Points, in no order, along strands that fork, close into loops and pass close to each other.
Two points are linked if the straight distance between their rows is under 46.1. Some points are linked to none.
Gam: [ -3  28   8  -7 -10   6   9  -2  -5 -11 -19  16   0   6  -9  17   0  -2
 -22 -26   1]
soro: [ 33 -15  21  -6  20   6   1 -23 -11  -2   2   1  16  23 -15  -4  -6   5
   7   5  -3]
zar: [-18   5  13   7   1 -12 -21  -9 -19  11 -20  -3  11  14   7  -1   5  -3
   0  10   5]
Fovan: [-22 -34   8  13   1  22 -13  -7  -3 -14   3  -6   9  -4  12 -18   9  22
   6   9  -3]
Nunis: [  9  -3  31   1 -14  -5 -12 -27   0  17  10 -26 -13  16  18 -31  18  16
  -9  14 -25]
vofed: [-11 -14 -17   7  -5   4  -3  20 -23  -2  -5   1   9   7   8 -10   9  22
   2  36   2]
rotug: [ -8 -11  19   6  -7  15 -18  -5 -18  -6 -11  -8   6  20  11 -14  13  22
 -21  20  -4]
kom: [ 40  -3 -31  -7  -3   3  31  23  -5 -15 -19  11   3   1   9   5 -27 -17
   5 -12  25]
Rovu: [ 13   2   0 -10   1  -7   1   2  20  -3  14 -12  10 -11  -9   7  -7   8
  12 -26  14]
bugib: [  8   0  12  -1  15   2  -9  -6  23 -11  36 -29 -12 -11   5   0  -2  -4
   7   4 -14]
Bigir: [ 20  11  10  -7  20 -17  -1 -12  20  -9  29 -32 -14   2  -8  12 -13 -15
  11  10 -14]
seku: [ 14   1  12 -16   5 -19  -1 -19  12  20   4 -12 -16  13 -38   9   6 -19
   8  -5 -19]
Timi: [-22  28   3   6   8  -7  10  -3  -3 -11   7   3   5 -27  10  23 -17 -10
  26 -33  13]
Lunom: [-19  -5  27  10  11 -16 -18 -25  17 -13  20 -33 -30   6 -11   0   3   1
  23  11 -12]
momu: [ 12 -15   6   7 -18  -3  -6  -1  -1  13  10 -18  -6  17  14 -34  30  40
  12  28  -9]
zomi: [ 13  13  20  14   8  12   0 -18   6 -16  13   7 -21  26 -19   0  13  -3
  -5   1 -19]
nuvi: [ 25 -25 -10 -16 -21  -4  51  25   4  13  -9  12 -18 -18  -4  -9   8  18
 -30  -2  -4]
depeg: [ 21  -4 -25 -10  10  11  15  19  -8 -10 -12  10  13  -2  15   3 -25 -18
  -4 -10  12]
leke: [ 39 -13 -21 -14  -9   1  35  25   7  -7 -14   5   2   1   3  12 -12  10
   4 -18  26]
Tuk: [ -7  22   6   6   0   7 -11  -8  13 -12  -1   7 -29  27  -4   1  16  -2
 -18   0 -12]
sigo: [ 10 -13  -8   4  -5  -5 -12  12 -14   9  -7  -8  17  10  19 -14   5  22
 -10  27   2]
paz: [-19  12 -14   0  -8  -9  -9  14  -5  10 -19  19   3   1   1   2  12  -2
   4 -10   4]
gid: [ 12  23  -9   1  -5   3  14   9   7 -34  11  -3   4 -14  13  17 -25 -15
   5 -25  14]
bez: [ 16   2  -6 -12  11  -6 -16  12  13  12   5 -14   8  -2  12  -1 -13 -12
  -1   9  -2]
memum: [  5 -28  23  -6  25   7  -6 -24  -9  -9  13 -15  10 -10 -16 -11 -15 -11
  10   4 -15]
nula: [ 27 -13  -7  -3  -1  -5  -7   6  -2   4 -12   1  22  20  -6  -1   8  22
  14  13  16]
Febo: [  1  -2   1   0  -3   5 -18  -5  -3  13 -14  12  -1  16 -11 -13  12  -8
 -21  12 -21]
boba: [ 13  26 -27  -3  -3 -17  -3  31  12   5  -2   2   7  -4  22  12  -8 -10
   1   1   8]
ruge: [-20  12 -19  11 -12   3  25  30 -17  -9  -2   4   1 -20  29   9  -4  14
  -4  -4  11]
Mer: [ 34  22 -13   8  -6 -10   5  -5  31 -16  21  -4 -13  11 -12  15   1  -2
   9 -15   6]
fufi: [-23  25 -15   5   2   1   4  23 -12  20  -4   2  -7 -22  36  -1   1  -5
  -6 -10  -1]
Debod: [  0   8  20   1  22   8   3 -22 -10 -33  10   2  15  -7 -11  12 -23  -8
  -5  -2  -3]
fod: [ -5  19  -4  -8   7   0   1   7  -3   3  -2   5   6  -8   7  12 -16 -39
 -24 -13 -15]
Toso: [ -7  11 -10   8  10   0  17  16 -36   7 -12  11  31 -10   9  19  -9  15
   8 -13  21]
lero: [  3  -8  35   2  -7   4 -12 -24   6   5  21 -17 -12  12   3 -19  24  14
   8   3 -17]
Megip: [-11  -1 -10   7   6 -14 -15  -7  10  -6  -6  10 -10  12 -22   6  13 -22
  24   5  -7]
Sul: [-30  -7  19   4  17 -12  -7 -32   3 -25  17 -25 -21  -3 -23  11 -10  -1
  24  19  -6]
Sogi: [ 27 -34   2  -3   2  25  16  -1 -14   7  -3  15   9   8 -20 -13  10  14
  -7  -2   0]
sudi: [ 21 -42  -9  -7 -20  -6  46  19   3  25   0  13 -17 -15  -9 -15  22  26
 -14  13  -2]
pep: [ 15 -27 -13 -12 -19  10  16  10   7  42  -9   8  -3 -22  -2 -13   3  11
 -27   6  -1]
nozo: [  8 -28 -34   8   2  13   4  22   4 -17   5   9   4   1  12 -11  -4   3
   6  17 -12]
tobik: [ 24 -22 -21  -4  10  -4  14  26 -16 -10  -7   4  18  14   4   1 -10  19
  -6  19  14]
Kod: [  6  18  -8  16  -2   1  13  -2   0 -49  11  11   8 -18   2  14 -29 -17
  18 -12  14]
Rufum: [-17 -22   9  -1   4  -8 -18 -16  -3  16   1 -11  20 -11   1  -6   0 -15
  14   3   3]
Tor: [-37  29   9  11  12   2   1   3  -5  -1   4   2  -7 -21  17  14 -12  -7
   6 -28   8]
pid: [-32  -6   9   1 -19  -1 -17  -4 -19  20 -29   1  -7  14  15 -16  13  25
 -19  14  11]
Tevat: [  7   6 -24   8  14  -6   1   2  -7 -17  -6  22  14  14 -19   8  -7 -24
  21   3  11]
zoleg: [-36   3  10  -3   7 -27 -18 -16  17  -3   5 -19 -13  -5  -8  14   3  -2
  28   3   4]
tova: [ 17   7  -9 -14  -4   7  15  13  -1   4 -14   8  17 -11   1   6 -17 -11
 -20 -20  11]
luso: [ -3  18 -13  -5   2 -13 -12  18  -1  19  -3  -4  12  -5  17   5  -7  -6
  -8   5  10]
viku: [ -7   0 -16  -7 -20   3   7  16  32   3   3  10 -12 -17   2   2   5 -15
   3 -36 -11]
Misa: [-15   0  12  14   8 -20 -26 -18   4 -25   7 -18   5   9  -1   4   3   7
  33  17  20]
Goso: [ 23  11  -4  15   6   9  15 -10   9 -44   6  14   3  -2  -9  13 -32 -26
   2 -14   1]
tinez: [ 37 -23 -18 -20   9   7   7   3   6  28 -11   0  16  -7   7  -3 -16 -13
 -12 -15  14]
Keke: [ -2  -1   6   0  -7 -27 -25 -15  13  25 -18  -6 -11  18 -20  -1  20  -4
  18   5  -5]
kurav: [ -9  -8 -19   4  -3  -2  20  40 -11  -4   2  -7  10 -22  29   7  -6  12
 -11  13   6]
besa: [ -8 -34 -11   1  11   2 -12  -3   5   5   7  -6  22 -24   6  -9  -5  -5
  23  -4  14]
kef: [  8  19  26  -4  -4   9   5 -18  17 -11  15  -4 -14   3 -13  14   5  -2
 -21 -24 -17]
rik: [-26   1   8  -4   6 -10 -11 -12   4  -1  -2  -6 -10   5 -16   3   6 -21
   9   5 -20]
Sud: [  9 -22 -22  -5 -11  -9  -7   9   1  40 -13   9  15  -5   3 -11   5   3
   5  14  12]
zab: [-26  17   0  13  -3   3  -3   4  11 -28   2  12 -19   5   5  12  -4 -11
  -3  -4   0]
Bot: [ 28 -28   0  -7   8  26  20   4 -18  -6  -6   6  21   5 -11  -1 -12   9
 -13  -7  10]
gike: [  7   9   9   0   0   9   2   5 -14 -13  -6   3  18  11   2   9  -6  27
 -17   7  11]
Bezor: [ 31 -35  -4  -6  -2  12  26  11  -7   9   9   3  -3   5 -10 -13  20  33
   3  11  -1]
rufib: [-17 -19 -11   1 -19  -3   6  20 -13  29 -14   4   3 -22  15  -8   6  17
 -17  31  13]
mus: [-22   4  28   0  -3   1 -14 -22  16   3  -2  -1 -36   8 -11 -11  14   9
 -13 -15 -11]
Diza: [  8  -4 -22  15   6   9   5   9  -9 -37   0  22  -1  21 -10   2   6   5
   1  18  -1]
Nunu: [ 51  -4   5 -16  19  17  21  -7   8 -15   8   8   1  12  -4   1 -22  -4
  -7 -24  13]
naf: [ -6  14  27   3  -4  10   0 -17  19  -8  17  -5 -25   1  -6   2  23  15
  -3 -25 -10]
Sasuv: [-26  29  12   2  -6  -3 -14  -2  10  -6 -17  10 -26  25  -7   3   9  16
 -21  -2   8]
zul: [-35  -8   4   7  -3  27  -1   6  13 -10  13  -3 -10 -23  20 -11   0  19
 -14  -5   0]
Fekal: [-32   0   1   2  13   6  -4  -9 -22  15 -11  13  13 -15   4  -3   0 -12
   5  -9   4]
vamu: [-47   9   4  15   0  -8 -27   0  -5   7 -24  14 -23  29  14 -14  11  10
  -2  14   5]
gaguv: [ 27  -5  13 -14  -2  10   7   7   9   3  11  -9   5   0   2  -3  12  34
  -7 -15   5]
gegid: [ 38   9  -4   6   3  -4  12  -6  22 -16  17   7   0  18 -19  14  10   8
  28 -21  15]
zano: [ 20   1  -2  -3 -15  11   5   1  10  26   0  22 -22  11 -14 -33  27   3
 -11   0 -23]
lalop: [-25   3  -2  -7  -3  -9 -16  -3   9  36  -9  -1   2 -26  -1   1   2 -19
   3 -14   5]
Ful: [  8 -15  19  -9  -8  29  -6 -14  -5  18   1   0   0   3  -9 -16  13  11
 -18 -10 -12]
betu: [ 13 -39 -10  -4   2  20  11   2 -11  28 -13   4  22  -8   1  -9  -5   1
 -15   9  18]
tiz: [ 10 -11  29   9   9   6 -11 -24 -14 -10   0   1   7  27 -22   0  10   1
  10   6  -9]
fusa: [-15  -9  38   4 -10  -6 -21 -22   9  11   0 -17 -20   8   3 -20  14  16
   2  -5  -4]
Leze: [-44  21  19   1  18  -1  -9  -6   6 -10   6 -13 -11 -19  11  12 -14  -8
  -6 -12   0]
riru: [ 13  -2   0   9  23  15   9 -11  -1 -35   8  10   5   2 -14   5 -26 -25
  -6   0 -13]
Nugi: [ 41 -11   9 -13  18   6  13  -5   7  18  17   2 -11   9 -13 -18   2 -17
   4 -13 -14]
mabot: [-17  32   0  12  11 -18  -4  -7   4 -24   5   1 -19   7  -3  26 -10 -17
  -3   5   5]
sata: [-25  31 -16   6 -15   3   9  23   1  -7   2   4 -11 -20  34  10  -8   6
  -3 -12   5]
kedav: [  8   3  13  -7  10 -16  -7 -16  11  -3   9 -16  -7   6 -19  11   2 -15
  10   4  -8]
Muta: [ 28  -8 -13 -11 -20  11  27  15   6  15   6  21 -18   5  -6 -16  16   9
 -16   4 -21]
sil: [ 19  -9   1  -3 -19  -7   5  12  13  19   8 -17  -2   0   8 -25  29  42
   6  15   1]
neku: [-14  32 -22  18   0 -10   7   8  -6 -20   1  13  -1 -14  11  19 -19 -30
  22 -11  -1]
nida: [ 22   9 -23   1 -12  -3  18  24 -10 -20  -7  11   6  12   1  20 -10  13
  -5   2  16]
zud: [-12  23  15 -12  11 -11   5 -18   6  -3   8 -16 -24  -6 -21  28 -15 -22
 -11  -4 -10]
Novab: [ 39  14  23 -17  11  -1   5 -15   6  30  18   1 -14  16 -13 -17   7 -17
  -4   1 -26]
zos: [  0  10  16   0  20 -20 -11 -18  -9 -20   7 -14  15   0 -12  22 -15  -6
  19  17  15]
kadad: [  1   9  -8   0  -2   4  -8  18  11 -16   9 -12  -5   3  15   1   3  20
  -8  12   2]
legag: [ 14  14 -23   6 -18  -2   8  18  17 -25  14   0 -14   3  10  11   9  19
  -1   1   3]
disiz: [-29  22  -9  20  18  -8  -3   8 -18  17  -1   0   6 -15  28   3  -3  -8
  17  -4   3]
kemu: [-21 -10   0   0   2   2 -18  -9   0   8 -10  14  -7   3  -9 -11   4 -31
  -6   5 -23]
ded: [-24  14   4   7  19 -22 -17 -12 -13 -10   1  -8   2   6  -5  14  -2  -8
  26  22  10]
Roveg: [-18  17  13   4  22  -8 -14 -10 -10  -6   1 -18   8   2   9  10 -15 -23
  -6  14  -8]
rak: [-35 -18   9   8   1  19 -18  -8   1   6   6  -6  -3 -11  17 -17   4   4
  -5   4  -3]
kezu: [ -4  -8  21  -5  17  15   1 -18   7 -18  13 -11   4 -14 -15  10 -19 -12
   3  -5 -10]
dur: [ -1 -19  -9  -3 -21  -4  17  16  -6  42 -19   1   0 -24   0  -9   6  21
 -36  22   8]
Tumin: [-27   7 -17   9  -3   3  27  15 -39  20  -9  12  24 -23  16   7  -2  14
  14 -22  13]
kinin: [  0  -7 -15 -12  -7 -14  -6   8  21  33 -10   5   2 -21  -8  -4   4 -18
   5 -19   4]
fes: [ 12  -9 -33 -10  -5  -6   7  20  -9  27 -22  18  20  -2   3  -2  -2 -10
   1   1  15]
dev: [  0  14   8  -6  11 -18  14 -27   8 -24  14 -10 -20  -6 -38  37 -16 -18
   5  -5   2]
kegez: [ 12  -8 -20  -3   0  13  15   7   8 -21   5  13  20 -20  -2   5 -18 -12
  21 -21   8]
zem: [  7   2   0  -6  -6  -6  -4  -4  21   0   7  -3  -4   2 -10   0  18   9
   7 -18   2]
guf: [-26  18  12  16   2  -7 -13  -2  -8 -20  -6  -4  -1  15  11  10   5  25
   2   7  20]
pilu: [ -7   5   8 -14  11  -2  -5  -3   3  19  -1 -10  -2 -15  -5  12 -12 -34
 -20 -11 -15]
nudo: [ 19 -11  -8 -18   6   3   0  -2  17  22  -8   7   7  -6  -6  -3  -8 -22
  -4 -26   0]
tuguz: [-17  19   5   5   1  13  -8   3   9 -16   0   6 -21   7  10   0  -4  -5
 -30   1 -15]
Sidu: [ 24   9 -16  10   8   5   0  -1   0 -29   2  14   5  24 -18   8  -5  -8
   5   7   0]
nal: [ -8  15   0   7   9 -29  -2 -26   0  -9  -4   3  -9  13 -36  19   3 -24
  25   5   4]
Nipi: [ 14 -14   2   2   7  -9 -18  -5   6   0   0  -6  11  10  -7  -7   7   3
  28   9   4]
Zamo: [-24   7 -11  16  -2  16  14   4 -13 -31   3  23   4 -17  10   7 -15  -7
  13 -13   1]
Bosap: [ 16   0 -22  -6   4  -6   1   6  -1   3 -17  24  12  10 -13   4  -7 -29
  13 -10   7]
Lem: [-34  12   1   0  -2 -14 -22  -4   3  35 -13 -12  -9  -9  15  -7   8 -12
 -10  -1  -8]
kag: [  0   3  16   2 -13   0 -18 -12   6  12  -2  -7 -19  23  12 -28  18  16
 -10  23 -20]
zon: [ 20 -11  11  -7  -1  -2 -16 -13  -7  25 -14  -5  14  21 -11 -17  13  -3
  -7  12  -9]
kelo: [-11  -6  13 -15   8 -21 -17 -20  -9   7  -1 -39   6  -2  -1   2 -14 -17
  14  19  -6]
leset: [  5  26 -16  -4 -20   3  13  21  13 -13   1  -2  -2 -16   8   8 -14 -17
  -1 -30   3]
vuna: [ -9 -19  -5   0 -24   9  -3   6   9   5  -3  -3 -11   0  -1 -17  27  30
 -14   2  -3]
Bet: [ 12   6 -13   5  12 -13  -6  13   8 -17  13 -11  13  -5  12  11 -11  14
  23  13  22]
davo: [  0   6  11  -8 -15  22  -2  -2   3  12  -4  10 -21  10  -2 -21  19  16
 -40   3 -22]
Mabur: [-11   0 -13  15   0  12   9   3  -1 -42   0  28  -4   7 -15   4   3   2
  17   2   1]
vata: [ -3 -40 -12   8 -20  15   3  12  -7  25 -12  -3   1 -12  13 -16  12  13
 -18  34  -1]
zalu: [ 31  14  15  12  13  13  15 -18   6 -22  35  15 -15  23 -17   1  11  -3
   7   2 -18]
Sugon: [ 26 -27 -23 -11  -3  12  28  17   1  -3  -4  15   9  -9  -4  -4  -2   9
   6 -14   8]
Raf: [  6   1  -1 -20 -15   2   7  12   4  14 -15  11  16 -10 -14  11   2   7
 -12 -35   9]
mekuz: [ -2  30  -5  14  17  -4  15   2 -31  -5 -14  21  28 -10  10  20 -21  -7
  17 -13  19]
zunuz: [-17 -23 -20   0 -10  22   7  18   1  17   0  10   1 -25  17 -17   1  -4
 -18  12  -8]
Mipi: [-36  26   6   3   8 -13 -21   4  -3  18 -14  -6 -17   7  14  -3   2 -20
 -12  15  -7]
Muzik: [ 31  -3   1  -5   9  12   1   3   5   1  20  -2  -3  11  -6 -13   6  -4
   4   0 -12]
Nofa: [ 27   0 -12  -1  -4   5  15  10  13  -7   6   8 -11  18  -6  -4  11   8
 -10   1 -12]
lise: [ 16 -15  -6   1   0  19  19  17  15  -2  20 -10   0 -16   7  -9  -5  12
 -13 -12  -8]
fam: [-10   0  28   1  21 -12 -14 -21 -26 -10  -5 -15  20   2 -15  11 -21  -9
  13  22   2]
nim: [-12  -5   7  -5   3  -2 -19   4  28   3  19 -22 -15 -13  11  -4   9   2
   7  -3 -11]
Dilit: [ 35 -16 -12 -16  17   4  -6  10  15  13  10 -20   9  -4  22 -14  -9  -5
  -5   2   1]
simo: [ 17   5   7 -14   9  -8   3  -4  21 -12   6  -4   1  -9 -18  16 -15 -17
   1 -27   1]
zotu: [ -8  16 -18   9 -19  15  16  13  -5 -43  -5  19  -3  -9  13  11 -12 -14
  -1 -11   1]
Bokuf: [-18   8  21 -17   4 -17  -4 -14   5  10   1 -14  -4 -13 -16  18  -4 -18
 -10 -17  -5]
nati: [-25  -4  20   3  -1  -6 -20 -12  27  -2  16 -21 -19   0   5 -10  13  17
  11 -13  -2]
Voge: [  4  32  -5  15   8 -13  -6   4  11 -22  18  -8   1   8  11  25  -9  -6
  -2   7  11]
Tiv: [ 22 -11 -12 -13 -31  11  39  22  -5  -2  -5  10 -11 -16   3  -6  -2   3
 -36 -12 -10]
les: [-33   5  -6  19  16   8  -7   0 -35  29  -9   9  11 -17  27 -10  -1 -13
   8  -2  -4]
gefu: [ -8   6  15  -9  24 -12  -9  -3  -5   7   3 -22  21 -18   5  16 -24 -12
   7  -9   9]
zes: [ -7 -10 -16  -1  13   0   0   1   5  -7   6   7  18 -25   4   2 -16 -19
  28 -12   9]
didin: [-11 -13   9   6 -34   0 -16 -14  -6  28 -26  -4  -3  12   0 -19  20  19
 -13  14   1]
Korum: [ 20  17  22 -12  -9   8   4 -13   5  31   9   5 -21  12 -12 -28  21  -5
 -11  -2 -29]
nolu: [ 33  -3  38  -9 -10  -5   1 -24 -14  26  19 -16   3  26  13 -32  15  10
  18  11 -16]
Tes: [ 32  19   1   6   8 -16   7  -8  27 -10  31 -11 -13   9  -7  11   2 -12
   6   6  -7]
Gab: [-14  -7   9  11  10   3 -12 -17  -8 -18 -10  12  15  14 -23   3   7   1
  12   5  -2]
Rubet: [ 41 -22  -7 -15   3   9   5  11   8  29   2 -14  12  -8  10 -17  -5   6
 -14   7  16]
Los: [ 19 -45  -5  -3 -18  -1  26  11  -4  29   7   8  -9  -5  -4 -27  26  37
   2  19   0]
Fireb: [ 12 -25  13   1  18  19  -6 -11  -1 -10  18 -12  18 -11   5 -14 -13   3
  -1   2 -10]
vunud: [ -3  -5 -20  -8 -18   5  11  18  17  -4   5   2   1 -25  15   1 -12  -4
   3 -29   3]
fut: [-38  12  12   7   1 -25 -21  -3   9   8 -17   6 -26  22  -6  -2   5  -3
   9   4   5]
ger: [ 29 -13  17  -3 -22   3   1 -12 -11  22  12 -11   3  20  12 -41  20  21
  10  26 -17]
lema: [-18  39   9  12   6  -4   1  -4 -18  -8 -14  19  -6   6   3  26  -2  -4
 -11 -19   8]
Pebab: [ 20  -1   1 -10   0 -32 -14 -12  13  29  -1 -10 -13  18 -17  -6  10 -13
  10   5 -14]
siro: [ -4  35   4   6  10   7   3   4 -27 -14 -11  18  17   3   5  24 -12  -4
  -9  -5  11]
fal: [-15  16   6   6  12 -17   6 -27  -9 -26  -1  11 -12  10 -35  34 -14 -20
  15   4   4]
Pasa: [-22   4   7   6  -6 -24 -24 -15   9   0 -12  -9 -23  33 -13  -4  22  -5
  19  15  -7]
Kubu: [ -6  19  -7  -5 -19   5   9  19  -2 -12 -11  11 -14   4   5   7   9  22
 -27   0   1]
Gor: [ -9  -7  -6   1  -3   5 -20   0 -16  33 -12  -1  21  -4  22 -11  -3 -10
 -11  19   5]
botul: [-21  12   8  -1  16  -6 -23  -5 -11   2  -5  -9  -9  16  12  -2  -7 -24
  -6  27 -21]
lom: [ -2 -26 -15   1  -7  20  11   7  -1 -15   2  19  14 -17  -7  -6  -5   1
   9 -19   7]
gibev: [-13 -21  20  -5  -4 -23 -24 -20  -2  21  -7 -19   2   4  -6  -4   0 -20
   2  15  -7]
padob: [ -5  -7   6  -8 -12   6 -13  -2   9  13  -8   4  -3   9  -7  -8  20  18
  -8 -11   0]
Gaf: [ 28 -11   6  -4  -8  12   4  -7  -4  25   0  -4   3  14  -4 -22  12  11
 -17  10  -9]
Zom: [-12   6  -6   5   4   2   9 -11  -8 -18  -9  27   1  -4 -27  17 -11 -32
  17 -18  -6]
Lanu: [-33   9   5  16  -3   5   0   8   3 -17  -3   7 -20   6  10   2   9  20
   0  -8  11]
busa: [ -5  26 -30  21 -14   3  11  30  -4 -35  -1  18  -9  -8  19   8 -18 -23
  15  -8   3]
bozis: [-27  15  11   5  21   5 -13  -2  -5  -8  10 -18   9 -19  24   3 -11  -9
  -7   5   2]
Vuf: [ -4 -31  -6   9  -6  22  -7   3 -14  20  -6   5  10 -13  17 -18  -4 -11
 -18  27  -3]
Safal: [ 31  -8  -7  -3 -15 -13   0  12   4  15  -2  -3   3  19  -8 -13  21  33
  14  12   7]
Nebin: [ -7  -7  -7  -2 -12   2 -14   1  -7  51 -23   8   9  -9   0 -11  11  -9
  -6   8   2]
motiv: [ 12 -16 -19  -7 -18  12  15  13  -2  18 -11  16  -3  -3  -3 -17   9   6
 -37  12 -18]
Peg: [  5   5 -10  -5 -15  14  14  18  25  -9  16  -8 -16 -17   9  -2   8  14
 -13 -17 -15]
nube: [-36  29  11  16  24  -1  12 -19 -24 -18  -1  15  -2 -20   0  21 -17 -12
  21 -15  -1]
Bon: [-18  14 -11  17  -1   5   7  -5  -9 -42  -8  34   3   1 -13  14  -8 -19
  17 -15   4]
belup: [  5  -1   0   4 -11   2   4  12  -1 -11   5 -14   5  12   6   8  12  40
 -10   9  10]
Kino: [-16   0   9   9  14   3   0  -9 -27  -4 -13  21  20   0 -13  10  -5 -13
  12  -2   5]
sut: [-26  -4  20   3 -10  12 -14  -2  -8   8 -12  -6  -1   6  13 -11  12  24
 -32   6   7]
Vove: [-18 -16 -17   3  -7   7  13  16 -19   9 -12  18  19 -23   5   3   4  14
  12  -8  16]
degev: [-16  -5   3 -10  -8  14   1  -4   5   3  -3   4   3 -18  -8   5   3   1
  -9 -35   4]
lupo: [ 16 -12  14   7   4  17 -13  -1 -22  -1  -9  -8  12  20   5  -8  -3   5
 -23  24 -12]
famum: [ -3  22  17   3  -1  -8 -14  -2 -11 -10  -6  -3  19  16   2  17   2  21
   2  10  26]
zaf: [ 20   0 -19  -5  13  -6   2  10 -19  13 -20  19  31  12  -8   2  -9 -12
   9   1  16]
bovi: [ -6 -20   5  13   5 -12 -19 -17   2 -16   6 -12   7   7  -8  -7   5   5
  40  16  -1]
vepiv: [  7 -16   5  -4   0  19  -6  -1   8   4  18 -18   8 -14  12 -10   2   7
 -15   6  -9]
lofeb: [ 22  16  -2  -9  10 -19  14 -15  19 -10  18 -12 -22  -4 -24  29 -15 -26
   8 -16  -4]
puden: [ 41   2 -17  -2  -9  -6  20  12  15 -10   3   7   3  15 -12  18   0  16
  12 -20  25]
vezes: [-13  19 -13   6  21 -22  -2   2  -7   1   1   8   6 -10   4  17 -17 -35
  22   0  -5]
vuvuf: [ -9   9   5  -4 -13 -10 -13  10   9  17  -3 -26   0  -7  19  -7  11  42
 -19  10   7]
ris: [ -7   2 -11   4  20 -25 -19  -8 -11  -2  -9  -1  16   9 -12  14 -11 -26
  35  16  11]
fiz: [-28  -7  29  -1  13  -8 -13 -31 -14 -16   1 -12   3  -6 -22  10 -10  -1
  22  10   2]
tosu: [ -1  29  13  -6  -5  -4   5  -9   8 -15  -1   7 -18   9 -11  28  -2 -15
 -25 -19  -1]
Kime: [ 39 -10  31  -4   4  -3   0 -22 -15   9  11 -10   6  33  -3 -18   4   3
   8  16  -9]
Bal: [ -2 -11   4   0 -25   5  -6  -7   3  24  -8   0 -22  14   6 -35  28  28
 -14  15 -13]
zisid: [-14 -22 -23   5  -6  13   8  17  -4  -4   2   8   7 -10   4 -13   6  10
  -2  14  -2]
bakib: [-21 -10   2  -1 -10  24   3  -1  14 -17   8   2  -6 -18   2  -4   7  12
  -2 -21   1]
zanom: [ -1 -37   1  -4 -13   8  -3  -5 -12  13  -8  -8  20  -1  -1 -17   9  19
  11   8  10]
Nenes: [ 19   2 -13 -16 -30  16  37  23  12  -3  12  -1 -20 -11   6  -6   4  20
 -26 -17 -17]
Suv: [ -5  30  -2   3  14  -2  -3   8   2 -17   7 -13  14 -14  18  18 -22  -8
  -6   0   4]
ked: [  8  -5   3  -6  -7  -7 -18   8 -14  27 -19 -17  30   4  14 -10  -4   4
  -7  21  14]
Tozo: [ 15 -13 -29  -3   2   1  19  32 -15 -14   2  -3   5  -5  19   3 -13  13
 -11  23   9]
vopu: [  2 -15   8  -2   7  28  13   3 -25 -21  -3   5  27  -3  -2   8  -8  20
 -15  -2  11]
Vima: [-30  -8  13  -6  10 -37 -15 -24   1   3   5 -37 -10   1  -6   7  -2  -5
  29  18   0]
poset: [  0  22 -33   4 -23 -11   8  31  10 -13  -1   8  -7  -4  12  10  -2   4
   2  -1   8]
lafi: [-20  17  -7  -7  -5  -9  -7   6  27   8  -1   8 -21 -11  -1   0   4 -16
  -1 -23 -11]

A fork is a point with three links, a tip a point with one. Leave the first point through the second and follow the links. Name the first fork or tip that comes.
Debod / kezu: gike
Gab / tiz: ded
Los / sudi: lafi
ded / Misa: tobik
Gor / Nebin: Bon

A tip is a point with one link. Name the tips that can be reached along the links from each point below, in the order of the rows.
botul: Timi, Sasuv, zalu, lafi
Bon: nozo, Zom, vezes
Sul: Lunom, tobik, ris

Name the points in between on the shortest way along the links from the first point to the second, in order.
lero / Pasa: fusa, nati, nim, bugib, Bigir, kedav, seku, Pebab, Keke
fam / kurav: zos, ded, Misa, bovi, Nipi, nula, Safal, sil, momu, ger, nolu, Kime, soro, tiz, Gab, Kino, Fekal, les, disiz, fufi, sata, ruge
Raf / Pebab: tova, depeg, kom, leke, puden, gegid, Mer, Tes, Bigir, kedav, seku
Timi / Sogi: Tor, Leze, bozis, Suv, Voge, mabot, zab, Lanu, guf, famum, gike, vopu, Bot
